Points on a hilly landscape, in no order, each with its height.
From any point a climber steps to the highest of the 4 points nearest to it. It stops when none of these is higher. Distance is the straight distance between rows; heights are no part of it.
makag h=626: [127 118 138 120 114  61 173 165 143 124 125 164 102  62 102  99  79  84
 105 109 177 155 114  98 142 154 122 179 156 127 181 141 146]
Kapug h=508: [128 126 154 116 105 134 113 137 120 124 129 106 143  97  95 157 133 127
 112 122 123 148 120  95 139 111 135 141 128 112 109 173 104]
zut h=579: [107  94 131 144 130  87 184 143 145 138 124 187  89 104 136  69  87 109
 142 127 165 122  89 135 121 177 102 141 180 122 174 114 171]
sumet h=441: [116 130 166  94  63 126 114 145  77 165 133 135 118 159  60 135 162 153
 153 115 128 135 101 113 147 121 118 123 159 109  97 176 118]
Befo h=515: [138  95 121 150  84 125 169 131 102 153 138 166  76 146 107  99 113 119
 152 120 145 109  98 136 109 165  98 131 175 119 133 115 168]
nudis h=664: [208 132  97 116 121  83 143  92 159  91 160  70 141  68 172 162 145  58
 133 154 127  54 134 159  99  94 145 154 100 139  74  86 166]
Zanu h=263: [ 89 206 126 133 147 132  74 116 168 151  91 142 156 104 131 128 101 138
 126 101 167 206 105 106 146 130 153 185  57 111 159 138  45]
gika h=592: [ 93 138 127 120 174 159 114 103 132 107 135 140 144 181 163 137 117 180
 111 149 107 114 172 140 109 103 168  84 101  99 151  58  97]
rese h=424: [ 81 186 118 108 161 149 126 158 149 162 112 165 155 161 153  71 143 158
 166 108 154 199 103 175 148 137  78 120 134 136 201 134  96]
savo h=478: [118  93 105 110 135 153 126 136  98 126 119 137 114 178 129 119 178 148
 138 176  89 102 122 130 127 120 104  85 153 140 113 128 111]
fuv h=444: [131 123 183 123 113 121  92 164  83  90 160 100 134 107  95 203 129 184
  98 139 102 132 186 149 151 110 153  88 137 110  75 140 160]
luv h=505: [168  64 123 112 109 109 160 145 121  95 147 142  65 128 137 100 128  78
 146 174 105  75 107 142  96  92 122 109 164 125 103  83 183]
tik h=467: [151 124 148 170  61  80 149 155 102 141 130 162  77  83  84  98  74 105
 125  81 169 159 113 105 133 160  99 165 159  94 142 138 154]
bigan h=487: [109 153 132 128 155 177  76  92 116 156 124 101 146 150 110 156 122 148
 127 100 130 175 115 107 129 110 147 137  94 110  97 130  71]
Vum h=230: [117  90 126 129 171 107 162 156 111  57 143 127 113 119 137 150 111 145
  75 150  60 111 191 130 113  92 150  83 143 117 144 116 169]
vene h=477: [187 128 163 101  38  98 128 161 127 104 157 100  77  58  92 179 116 109
 112 103 151 118 127 129 117  94 123 158 134  93  79 146 164]
tuful h=410: [128 179 150  96  65 121 102 113 146 137 118  91 128  76  68 165 109 126
 129  97 160 177 121  80 159 136 152 153  95 111  88 193 108]
boso h=480: [113 110 171 124 112  96 109 168 101 110 137 127 133 100  85 153 118 131
  85 122 106 169 142 100 163 113 102 127 142 119 127 182 118]
gid h=482: [ 97 114 179 122 140 101 129 174  90  70 159 123 115 147 102 180 108 186
  76 149  79 148 196 138 150  85 131  95 142 109 126 147 159]
Bagaz h=513: [120 144 126 146 160 155 105 109 135  93 140  82 153 113 140 165 102 157
  95 135 104 125 171 124 106  95 179 108  98 107 106  92 120]
Pati h=382: [176  88 121 108  78 112 131 142  95 105 153 120 100 124 127 136 160 101
 151 162  92  68 110 166 122  90 131  90 153 114  72 101 161]
fem h=271: [119  54 146 108 136  83 136 168 111  98 151 159  74 111 114  99 129  98
 100 171  96 119 118 126 127 110 101 117 178 119 141 147 156]
Lipog h=269: [172  94 102 112 132 127 159  99 148 112 133 106 121 145 169 104 145  58
 144 170 112  50 115 137 100 115 140 114 138 153 122  83 163]
zotil h=543: [136  94 138 105  81 125 149 147 112 141 133 156  92 154  99 108 137 129
 147 129 118 118  97 131 136 139 108 119 162 115 121 154 131]
Sig h=514: [155 107 108 112  84 156 155 117 112 159 127 127 107 183 128 116 155 117
 165 137 124  80  95 134 124 130 133 111 160 133 106  99 150]
zib h=468: [122 154 174 119 103  91  99 184 117 127 108 134 139  85  80 147 109 126
 100 101 145 200 135  92 180 128 118 163 117 120 151 195  86]
pidil h=471: [142 169 102 139 125  84 159  97 213 140 104 142 141  69 137 114  88  97
 127  88 185 145 139  89 111 174 143 204  85 149 177 154 138]
tado h=500: [170 149 113 119  72 119 161  88 183 128 140  93 122  80 123 138  96  82
 121 105 159 101 124  83 108 139 150 170  91 125 115 133 151]
Lazur h=581: [138 183 104 141 178 167  61  68  95 145 153  73 174 185 144 181 129 124
 137 114 122 134 122 163 122 104 190  94  95 135  46  60 104]
zeva h=438: [102 128 115 160 191 141 120 106 170  99 113 140 152 120 173 113 104 131
  91 127 128 129 173 125  91 107 141 142  72 115 186 113  89]
Gituk h=594: [152 178 104 152 178 143  92  61 121 116 146  60 173 148 163 189 114 128
 131 142 115 103 141 184 128 116 203  92  87 127  69  55 127]
miv h=596: [185  97 126 159  57 128 154 140  89 122 135 128  64 152  95 117 109 109
 164 144  99  94  97 154 112 112 109 124 175 116  86  91 199]
relef h=344: [182  97  96 126  98 114 165 110 111 109 133 120  95 176 150 107 159  77
 164 177  95  50  85 165 110 110 132  96 164 145 101  67 168]
sim h=446: [148 143 180  99  56 119  79 155 102 120 157 107 113  61  79 192 146 126
 107 123 149 131 131 126 147 115 123 124 129  94  65 176 136]
teg h=448: [108 159 140 118 130 127 129 165 140 144  95 146 157 126 108 111 129 145
 149  99 155 183 114 122 171 151 119 154 120 123 168 180  93]
ris h=591: [129 105 154 167  91  62 156 177 114 134 129 181  77  75 100  84  59  97
 112 112 179 155 108 109 138 155  95 173 175 114 162 118 173]
budo h=483: [ 94 154 135 114 128 140 108 157 112 174 103 153 147 171 106 120 143 176
 164  99 141 189  99 121 155 144 107 140 135 125 139 177  92]
Litaz h=423: [127 148 160 120 125 157  60 137  94 136 156  86 153 104  87 196 145 158
 116 116 124 156 142 143 145 119 165 107 112 104  38 141 122]
dabos h=222: [120 180 120 128 101 158 137  88 148 178 100 134 153 155 109 129 138 137
 162  76 178 164 104  94 153 177 151 162 121 143 134 165 110]
Lolef h=370: [105 163 140 104 104 170 104  99 113 178 106 117 146 162  80 149 150 151
 148  94 158 169  95 100 149 134 152 148 123 134  84 164 101]
lesut h=229: [105 163 164 106  89 126 114 151  92 175 111 141 148 159  66 133 148 161
 157  95 155 200 103  94 179 136 113 153 147 119 119 194  95]
zir h=462: [ 82 136 157 142  94  73 152 208 108 142 141 204  83 118 104  77  91 129
 149 110 174 177 102 145 185 191  79 136 182 129 176 148 166]
fim h=215: [188  93 137 133 122  74 121 152  89  62 165 108 123  62 141 178 154 121
 110 149 116  75 154 173 111  90 137 101 145 111  62 110 180]
rem h=496: [106 131 148  97  85 155 101 134  88 161 119 117 138 160  70 149 159 154
 142 114 122 158 105 109 149 114 139 132 140 118  94 172 101]
zev h=283: [165  74 110 120 158  86 155 131 134  68 163  98 123  59 163 135 131  81
  95 149  96  74 172 134  86  78 141 125 125 134 100  92 183]
Beli h=466: [ 88 127 187 153 141  74 103 195  83 113 121 160 126 122  92 141 113 161
  81 109 107 210 160 123 206 114  87 151 120 127 156 172 100]
Fezak h=469: [109 111 182 136 101 114  90 152  85  89 147 119 135 107  82 171 141 161
  87 127  91 145 171 118 161 114 116 110 136 112  98 168 134]
doren h=479: [127 129 124  93 107 171  92 108  96 159 127  92 143 177 102 152 173 136
 163 143 126 118 104 126 140 112 153 104 137 151  54 120 111]
Zeran h=637: [107 153 142 128 146  88 164 196 164 127 111 180 134  74 124  94  95 109
 129 105 171 170 113 116 156 161 122 170 141 143 199 157 131]
sasas h=460: [165 173  94 163  75  90 140  50 199 161 123 131 126  64 148 113  88  83
 116  73 179 122 136  78 111 197 131 205  76 158 140 130 137]
navi h=570: [ 72 136 122 124 189 169 100 105 123 133 130 176 137 196 168 132 131 210
 109 136 117 143 147 156 112 115 112  90 112 102 168  79  73]
bomab h=516: [131 150 122 140 109 149 153  97 149 168 118 146 135 145 128 115 143 121
 155  92 163 124  97 110 139 162 128 149 132 137 152 153 125]
nim h=519: [139 153 118 127 143 154  69 101 149 128 145  61 153  80 120 184 116 123
 125 129 130 133 138 123 124 110 179 130  86 131  58 126 119]
razig h=385: [128 102 103 126 137 128 128 160  58  98 130 147  99 172 105 136 187 158
 124 206  55  85 149 151 130 117  97  58 164 128  73 116 151]
buraz h=486: [151 131 109 105 117 153 106  86  96 150 125  83 149 171 139 149 189 121
 165 156 106  92 102 155 137 103 162  84 141 154  65  95 125]
sinu h=365: [122 106 141 137 147 122 124 159 111  70 153  98 137 113 129 165 115 165
  86 144  78 121 198 138 120  92 162  92 130 116 120 132 152]
suze h=527: [ 72 126 145 143 169 140 114 136 102 117 130 151 139 168 135 146 107 198
  97 134  92 151 166 130 126 110 124 107 124 103 146 121  81]
gusi h=376: [134  52 104 120 185  99 154 139 113  72 142 132  99 110 153  97 129  98
  94 184  75  87 174 124  94 109 120  99 156 133 134 100 178]
vilel h=310: [150 137 109 120 141 144 133  86 198 114 121  77 146 116 171 129 117  68
 110 148 138  91 140  99  95 120 149 164  64 162 137 118 124]
Ker h=506: [122 137  98 121 171 183  80  89  81 158 120 102 156 224 155 148 166 164
 154 158  94 125 137 156 119 103 145  79 130 165  88  70  99]
Bipam h=472: [113 109 140 147 155 135 115 136 137 117 118 120 151 103 135 139 115 131
 100 132 109 142 150 103 114 109 135 133 109 118 146 148  99]
romu h=289: [132 127 120  92  93 138  80 125  43 156 131 105 132 184  83 167 218 159
 161 170  99 115 110 164 131  99 128  82 165 145  28 129 130]
gupem h=336: [111 179 122 132 142 150 111 106 169 156  87 122 156 131 127 122 115 131
 144  97 170 170 101 107 141 147 140 175  86 132 161 158  89]
deve h=428: [103 108 148 135 126 134 103 154  93  98 149 114 132 127 105 164 132 170
  99 150  76 138 178 123 132 108 145  98 135 120  89 134 132]
gug h=497: [133 123 100 132 151 160  84  97  66 143 123  98 146 197 141 151 182 161
 151 172  80 110 124 162 136 106 144  58 144 165  61  86 122]
Zoz h=521: [ 71 154 139 124 173 147  92 100 122 136 126 161 148 156 143 140 114 187
  97 116 138 163 151 125 120 121 147 119  91  92 159  91  58]
vibu h=474: [101 110 162 137 146  74 126 198 113 110 115 158 129  95 111 121 100 119
  90 118 123 180 137 107 165 123 108 150 132 132 169 175 108]
Nuna h=373: [142 136 121 128 156 168 164  81 190 163 116 130 136 177 179 100 149 108
 148 117 158  84 112 132 117 167 118 132 132 164 179 126 142]
bopub h=451: [133  70 104 107 123 123 153 160  98 104 127 151  64 161 123 107 152 109
 138 202  86  81 110 146 110 120 100  86 172 123 107 109 155]
Nug h=490: [152 126 115 123 146 185 126  83 160 146 116  93 152 181 170 133 156 104
 149 154 134  81 113 123 116 123 147 118 115 168 136 112 123]
mivut h=207: [121 149 140 120  58 150 127 108  91 195 126 145 127 169  69 134 162 158
 151  68 167 152 101 103 154 153 132 134 160 121  92 157 115]
gog h=338: [ 91 176 129 135 179 143 103 137 172 142  99 158 165 123 173  97 124 137
 130 109 161 172 119 153 130 129 113 150  86 113 207 122  62]
Lefa h=381: [ 97 114 141 129 164 121 145 169  74  77 143 143 103 187 111 150 125 183
  96 195  49 118 183 141 130 114 121  66 159 112 120 127 164]
kino h=547: [153 116 131 107 103 129 129 130 138 123 140  99 132  96 117 147 135 110
 121 129 127 120 120 100 124 101 146 133 117 117  99 147 123]
vir h=504: [161 154 105 168  55 116 137  61 160 156 133 135 112  85 122 126 102  97
 128  71 171 116 119  83 122 176 128 181 101 124 117 131 133]
pom h=572: [158 174 114 131  51  95 149 102 162 145 122 127 110  64  93 139  85 109
 123  73 182 147 125  70 130 154 142 178  95 120 121 154 138]
fos h=518: [104 122 122 116 153 167  86 125  94 151 113 129 139 179 115 136 165 173
 140 143  97 137 137 121 126 115 129  96 133 129 101 131  90]
Mivid h=476: [148  87 115 130  91 110 186 114 152 133 135 142  92 128 127 102 104  94
 141 125 141  83 104 120 111 147 121 147 147 129 142 100 166]
Mazor h=313: [129 144 173 116  69  91 140 162 102 152 126 155 124 113  61 125 123 140
 123  82 166 166 108  99 171 162 117 155 139 114 134 186 114]
lofo h=558: [169 144 100 132 146 126 113  80 144 112 144  52 182 115 169 156 140  80
 130 163 117  66 128 149 118  97 161 120  93 145  69  94 141]
Pason h=601: [112 158 116 139 159  98 182 140 199 130 115 155 131  71 150  73  91  91
 134  98 187 150 125 130 124 177 117 174 124 143 202 132 157]
ruz h=510: [165 107 144 106  92 103 127 150 126  96 154 107 113  57 109 155 127 100
 102 120 123 119 132 110 123  94 119 127 136 108  89 146 147]
manod h=442: [ 87 143 147 140 147 144 104 128 114 104 142 115 147 125 116 158  90 180
  92 124 102 147 174 120 117 108 163 119 102  94 121 110  96]
Nopuv h=465: [147 139 127 103  83 170 125 102 134 163 124 110 135 152 105 133 154 126
 154 114 142 108  94 100 141 126 149 133 131 131  91 139 117]
Zor h=420: [137  90 114 124 172 109 165 122 179 108 113 123 124  89 164 101 113  77
  94 133 138 116 139 117  86 117 125 165 111 144 173 135 135]
Gase h=520: [112 151 118 137 174 188  78  72 137 145 125  98 151 165 145 151 121 144
 124 126 129 137 123 120 124 107 166 121  86 124 106  88  76]
Kole h=609: [135 115 126 109 122 124 156 132 153 133 106 138 136 105 126 123 129 106
 127 118 136 129 114 100 125 144 132 150 122 129 160 159 121]
duror h=661: [140 149 125 135 158 131  88  95  66 119 144  78 164 149 120 195 142 172
 139 146  94 108 141 189 142 109 179  73 138 125  28  96 151]
viguv h=429: [153 123 119 179  75 128 156  96 136 161 138 154 101 104 121 110 107  97
 142  76 170 112 106 103 122 172 113 162 128 121 131 122 134]
rabu h=638: [109  82 101 128 182 120 141 158  97  77 129 155  98 161 137 105 154 138
 101 203  55  93 158 143 112 130 107  76 166 136 123 108 152]
Zoni h=670: [173 157 144 152  23  92 137 124 128 132 135 123  79  60  72 150  76 106
 113  63 167 146 126  93 120 144 108 172 123 102 111 145 159]
dur h=535: [132 103 120 155 121 114 182  99 157 158 125 172 105 116 138  84 120  98
 144 102 167 114 101 132 118 177 108 140 153 136 173 113 162]
navul h=485: [151 120 172 102  55  86 139 166 116 112 148 132  96  71  76 146 113 101
  98 108 130 146 122 101 139 119 110 141 138  92 121 171 136]
Bepav h=512: [110 133 117 103 151 199  79  83 102 168 114 111 153 203 137 140 164 164
 158 129 133 152  96 132 129 106 136 117 126 156 101 113  75]
Ravu h=542: [113 113 103 143 183 175 114 106 123 125 123 135 126 198 174 122 151 181
 125 168  89 104 160 155 106 113 132  68 118 135 146  79  94]
tisi h=406: [151  97 103 151 201 157 124  99 156 102 121  99 147 160 208 106 140 101
 125 179 100  61 158 144  89 110 140  94  91 166 145  80 133]
Kega h=260: [160 107 150 186  43 123 141 147  78 161 133 155  73 120  77 108  94 117
 146  91 144 140 100 131 122 160  81 154 166  96 112 133 156]
Fel h=580: [131 171 125 125 162 158  82  95 121 114 158  76 156 133 118 201 112 159
 125 120 110 130 143 160 123 107 197 104  92 107  59  77 125]
fereb h=552: [137 144 113 141 165 162  91  87 125 123 134  69 170 132 147 156 133 121
 132 139 108 118 151 128 126  99 171 100  90 138  85  92 110]
Zom h=586: [160 120 145 120  82  68 170 143 154 115 129 140  86  52  96 122  78  85
  90  95 162 135 118  95 113 133 116 182 124 113 141 139 152]
pefo h=475: [151 128 139 128 121 125  91 136 111  99 154  78 151  72 119 187 144 132
 118 147 116 112 148 139 142 105 161 110 113 117  57 122 149]
fif h=447: [109 135 131 110 165 129 137 123 127  73 139  98 147 147 151 158  93 163
 102 157  97 107 189 154 104  75 193  83 101  93 137  67 130]
tope h=541: [145 133 111 143 164 124 132 115 125  78 144  77 158 112 154 176 109 144
 110 151 100 101 197 146 104  89 176 104 106 121 103  83 153]
mot h=437: [ 81 137 109 110 190 152 121 145 132 145 103 169 136 174 155  97 145 175
 143 146 106 158 116 166 130 134  61 107 142 129 175 143  80]
Nunor h=525: [124 141 125 129 136 143 165 123 153 151 107 159 132 135 141  90 134 131
 153  95 162 139 100 138 147 180 108 146 143 133 182 145 134]
lod h=464: [125  95 135 103 106 142 119 140  97 133 123 117 124 157 113 126 169 136
 146 159  93 103 116 127 134 107 124  95 145 132  82 141 113]
Lovab h=509: [123 133 110 127 181 196  98  81 149 153 110 115 145 199 192 122 164 148
 143 158 122 105 130 155 109 112 123  99 110 163 155  86  80]
Tipo h=392: [106 190 112 140 146 156 153 123 173 176 102 150 163 140 157  81 130 141
 169  74 184 167 112 161 151 180 104 139 116 155 195 134 131]
zas h=366: [129 153 114 116 139 138 113  98 181 128 100  94 152  90 137 138  93 101
 116 113 145 131 132  89 109 113 157 164  61 132 135 157  95]
Vod h=281: [ 65 202 133 139 161 110  65 169 157 144 117 188 165  99 151 115 113 150
 111 100 164 214 147 123 159 122 124 165  67 102 190 119  39]
supi h=31: [108 147 156 122  58 105 123 152  62 190 125 180 117 168  61 118 154 170
 161  76 161 176 108 120 167 167  99 143 170 117 113 174 116]
sike h=343: [105 112 122 131 161 139 133 133 112  88 138 120 137 158 136 146 119 181
 107 156  74 112 181 135 118  93 149  84 121 117 122 101 136]
tov h=453: [171 125 112 117  84 127 161  97 163 118 148 106 120 113 144 136 130  79
 143 127 139  77 119 108 109 119 151 150 114 131 107 107 149]
pagon h=348: [119 114 126 120 195 162 165  99 194 139 112 131 136 156 184  77 131 111
 146 131 142 110 104 163 104 151  93 115 126 161 215 135 131]
feba h=414: [206 111 155 121  42 103 147 158 113  91 156  96  78  82 107 160 104  93
 139 129 138 103 119 145 101  89 114 141 145 100  80 111 188]
zel h=550: [109 120 129 121 100 126 163 142 121 152 121 166 118 142 102 101 134 144
 153 105 147 138  95 124 145 170 102 128 167 119 159 160 130]
Birib h=351: [148 144 113 168 131 143 165  57 189 164 135 135 131 144 177 103 128  80
 134  94 174  84 123 110  96 183 107 164 123 161 163 110 154]
poma h=534: [129  69 123 112 122 109 175 138 134 126 131 162  72 132 133  90 114 104
 134 165 130  90  95 134  96 145 114 131 177 121 142 117 166]
Mis h=400: [131  98  99 138 149 156 115 127 124 115 126  97 145 150 151 125 155 131
 134 162  90  95 140 124 127 110 140  90 127 145 103 109 121]
gilo h=322: [145 119 105 122 162 133 174  96 193 134 111 123 134 133 166  97 116  83
 134 124 163  97 116 129 103 158 129 161 113 150 189 126 141]
lofu h=393: [114  83 104 146 194 139 143 130 128  83 128 136 123 160 177 115 130 150
 104 172  83 100 185 144  89 105 135  88 130 131 160  89 132]
balen h=456: [ 75 197 134 119 153 140  91 163 131 176 108 159 168 155 141 106 135 175
 160  91 161 214 105 147 161 134 100 152 116 116 178 149  71]
vuful h=511: [ 96 120 145 134 132 148  95 134 103 138 119 124 149 138 108 136 133 165
 116 122 113 163 127 108 140 110 126 125 120 112 128 160  74]
pek h=335: [124 169 107 168 118 144 149  85 171 168 113 140 146 122 156 100 127 112
 158  66 180 130 111 114 141 198 106 163 103 154 172 146 130]
verer h=461: [156 146 110 130  93 172 148  83 152 163 128 110 133 159 141 133 140 101
 144 108 158  82 102 102 128 154 150 148 124 153 119 122 135]
dotok h=602: [153 126 126 125 119  72 176 139 170 124 113 152 100  56 114 103  81  79
 109  95 179 145 129  92 113 155 128 197 117 126 168 129 147]
Fafa h=395: [140 106 105 158 203 129 139  95 182  88 132  98 135 127 199 101 109 100
  81 149 111  84 201 122  68  94 150 133  80 152 168  78 135]
kal h=450: [149 100  93 119 148 151 117 116  92 123 116 104 136 176 156 129 185 137
 146 177  77  88 134 150 130 115 135  71 140 161  87  85 122]
Sofo h=529: [ 85 117 154 111 123 138  88 153  77 145 120 130 138 165  84 141 161 182
 123 135  93 160 127 119 146 120 106 112 146 119  98 175  89]
kuril h=537: [142  74 150 146  80  89 171 149 115 121 130 155  60 111  92  95  76 106
 117 134 145 125 101 126 116 130 109 150 182  98 143 116 178]
Fip h=623: [124 137 126 116 165  75 153 164 178 111  96 150 133  55 133 101  87  86
 102 117 161 170 133  97 121 134 132 180 116 149 198 156 128]
rer h=663: [ 98 107 135 119 166 118 153 161 159 124 103 153 132 106 142  93 119 115
 130 126 130 153 104 130 131 143 103 142 146 127 195 163 121]
foza h=463: [212 106 122 103  87 106 149 139 141  91 156  94  91  74 138 148 125  66
 131 139 133  76 124 149 103  78 132 148 129 121  86 104 182]
lov h=470: [133  77 130 117 145 100 146 146 138  84 134 134 115  73 130 125 115  89
  83 135 106 125 143 103 106 105 123 138 136 124 145 148 143]
lokob h=445: [120 150 120 172 148 136 165  84 187 168 135 149 128 115 172  59 123  88
 148  86 177 115 105 148 112 200  84 139 134 169 193 106 161]
fodu h=88: [ 91 132 161  97 100 103 120 188  77 164 113 173 118 173  66 117 144 158
 141 122 134 174 109 124 185 155  83 135 168 130 144 200 118]
vilu h=394: [ 63 171 162 125 142 100  88 235 108 151 128 189 139 161 121 108 133 174
 145 103 140 217 110 139 208 132  70 158 127 131 178 168  96]
defes h=402: [ 91 190 121 125 149 136 136 168 185 146  98 160 166 108 142  77 114 134
 159  93 168 191 118 152 159 157 114 163 104 140 211 145 114]
papig h=413: [ 97 180 105 162 155 133 157 124 196 152 131 154 158 105 161  24 120 113
 159  77 186 170 117 170 142 197  84 126 121 166 197 113 163]
rulam h=430: [129 103 139 192  87 106 148 143 103 161 129 183  84 102 116  69  89 116
 156  99 172 143  94 139 130 179  83 152 174 112 138 123 157]
fuz h=255: [ 94 160 144 154 156 110  95 169 129 125 107 164 154 108 125 126 102 150
 102 114 135 189 147 117 150 121 129 158  97 117 176 147  61]
gevi h=455: [ 98  86 140 145 170  94 140 165 113  96 127 145 115  96 129 111 103 122
  83 145  92 153 149 120 117 119 109 138 147 123 168 162 120]
Niv h=316: [153  91 118 115 113 122 127 126 120 107 135 101 129 116 142 126 157  93
 139 158  97  78 127 137 126 107 146  98 131 132  91 105 140]
gonat h=507: [ 93 160 129  99 151 174  95 105 123 180 101 136 155 191 137 125 150 179
 165 109 146 181  97 135 136 126 104 133 132 132 144 149  77]
Fal h=443: [106 100 109 101 160 157 144 138 131 138 105 158 113 164 145  97 162 150
 149 153 115 123 100 154 120 150  89 102 160 140 167 151 117]
Pib h=418: [122 185 123 132 135 112 132 155 179 133  87 136 153  84 125 115  95 122
 119 101 166 182 131  93 154 140 142 183  91 130 186 169  91]
Poko h=502: [118 184  98 167 151 117 153 108 206 155 118 153 145  82 161  70 110  94
 151  74 190 157 117 132 138 204 107 170 100 161 202 123 151]
lonif h=544: [ 80 105 139 136 153 122 102 165  72 123 131 163 116 173 113 126 141 180
 109 154  72 161 144 127 144 133  79 104 146 115 136 163 100]
puda h=425: [101  95 114 131 194 153 128 130 139 119 113 157 124 153 168  95 135 140
 121 153 102 124 128 150 103 128  95 109 134 129 182 133 104]
Ludu h=432: [122 162 127 127 146 173 132  93 168 161  97 122 151 158 159 104 135 138
 146 113 166 139  93 128 131 145 129 154 116 145 162 144  96]
Tega h=415: [145  74  94 115 135 126 158 134 124 117 126 140  82 169 150 103 157  94
 150 192  94  68 106 150 105 122 121  93 161 149 129  94 162]
Rovad h=503: [ 93 158 128 139 108 116 148 172 118 168 125 187 123 127 110  74 135 145
 167  75 173 169 100 144 167 199  85 134 170 130 170 138 139]
zik h=384: [104 150 122 144 167 158  99  95 149 117 126 110 150 100 138 151  90 139
 102 130 129 141 162 116 106 103 159 138  64 119 132 124  75]
Lub h=499: [181 171 108 120 103 138 134  63 162 143 145  71 165 149 168 146 142  71
 144 145 152  54 111 111 117 140 166 145  95 157 100 100 147]
sebu h=454: [119 112 170 120  91 125  84 154  69 119 158 111 132 122  85 171 171 153
 117 149  81 127 152 130 151 118 114  97 144 104  73 164 136]
vila h=380: [169 106 109 115 122 140 163  93 176 128 129 103 127 140 166 114 135  66
 137 145 135  65 118 118 100 134 142 146 115 159 140 105 153]
Mon h=306: [148 113 118 113 105 116 106 126  55 109 140 105 132 140 117 152 190 147
 151 173  74  90 127 169 137 101 126  66 153 128  48 104 141]
rapud h=481: [113 119 116 146 180 175 111  97 152 123 118 104 157 146 178 132 128 128
 122 143 119 111 152 134  98 100 144 126  92 136 157 100  94]
som h=498: [142 149 138 104 101 139 108 117 150 125 124 102 138  87 101 150 119 118
 117 124 137 140 124  93 140 124 154 146 101 116  95 167 108]
Poni h=391: [110 115  86 132 173 150 122 136  84 121 113 149 113 202 150 132 165 194
 125 188  65 110 163 155 111 116 106  66 148 143 116 100 122]
Nusi h=421: [125 176 122 115 109 184  97  63 158 161 120  90 149 157 114 149 131 123
 155 104 174 136  92  91 139 142 178 160  96 161 103 145 105]
Rol h=241: [149  83 119 126 116 106 122 144  96  77 149 117 133 106 124 146 156 130
 126 160  80  96 149 142 127 105 132  72 152 120  72 119 163]
pali h=501: [117 140 138 121 155 144 110 127 102  97 148  99 147 153 120 172 114 186
 121 143  92 128 167 151 121  95 180  91 112 105  94  89 128]
seraz h=345: [134  78  95 121 195 158 141 110 166 117 116 142 121 175 191  85 154 103
 147 184  98  74 122 166  88 133 107  99 141 172 168 101 136]
fof h=404: [190 121 131 104  73  97 156 131 160 102 166  96  99  57 131 148 111  76
 111 121 140  96 125 121  86 101 131 160 108 117  91 115 171]
bafu h=201: [205 105 130 120  79  91 142 122 103  93 159  88 112  91 148 155 149  87
 160 151 106  58 111 176 114  80 131 128 142 105  68  88 170]
sokeb h=489: [134 138 115 121 133 180 106  89 143 156 117  91 152 164 143 142 150 112
 150 135 132 104 109 111 131 113 162 126  99 154 107 122 107]
Sopod h=588: [ 76 100 152 147 161 102 137 177  90  82 145 168 107 150 112 138 118 171
  75 154  64 152 173 123 143 122  97 107 149 127 155 152 136]
gosu h=488: [128  96 159 116 119  84 137 169 110  92 135 131 109  61 101 139 104 101
  72 123 117 148 137  98 133 105 112 134 141 116 141 168 136]
Puden h=363: [125  69 116 135 152 115 132 157 122  91 133 137 126 118 141 119 135 125
  99 159  77 110 151 122 102 127 123 100 151 127 142 127 147]
sofu h=221: [143 140 132 165  72 111 150 138 105 173 127 170  99 112  99 102 108 124
 151  62 175 142 103 102 150 183 116 156 154 109 137 149 135]
gon h=619: [164 147 108 143 167 113 108  84 119  95 146  56 175 100 144 207 131 153
 129 155 112  80 154 175 124 105 181  98 112 124  57  86 162]
fugen h=562: [108 107 139 125 119  89 169 165 123 144 128 181 102 130 113  89 116 126
 144 130 142 136  90 136 140 167  96 136 180 122 169 149 143]

For each start below, name the point where the climber stops.
tik: rer
gog: Sopod
kuril: rer
zir: rer

Call two points neighbours if one is among the 4 nearest of the other. Go from one point of each pair to the other, from neighbour to neighbour, staying as high as possible. Name the lowest point that can't be avoided.
rabu / Sopod: bopub
Zoni / zut: fugen
Sopod / gika: suze
miv / Sopod: Kapug
miv / Zoni: Befo
rer / Zoni: Zom
nudis / duror: lofo
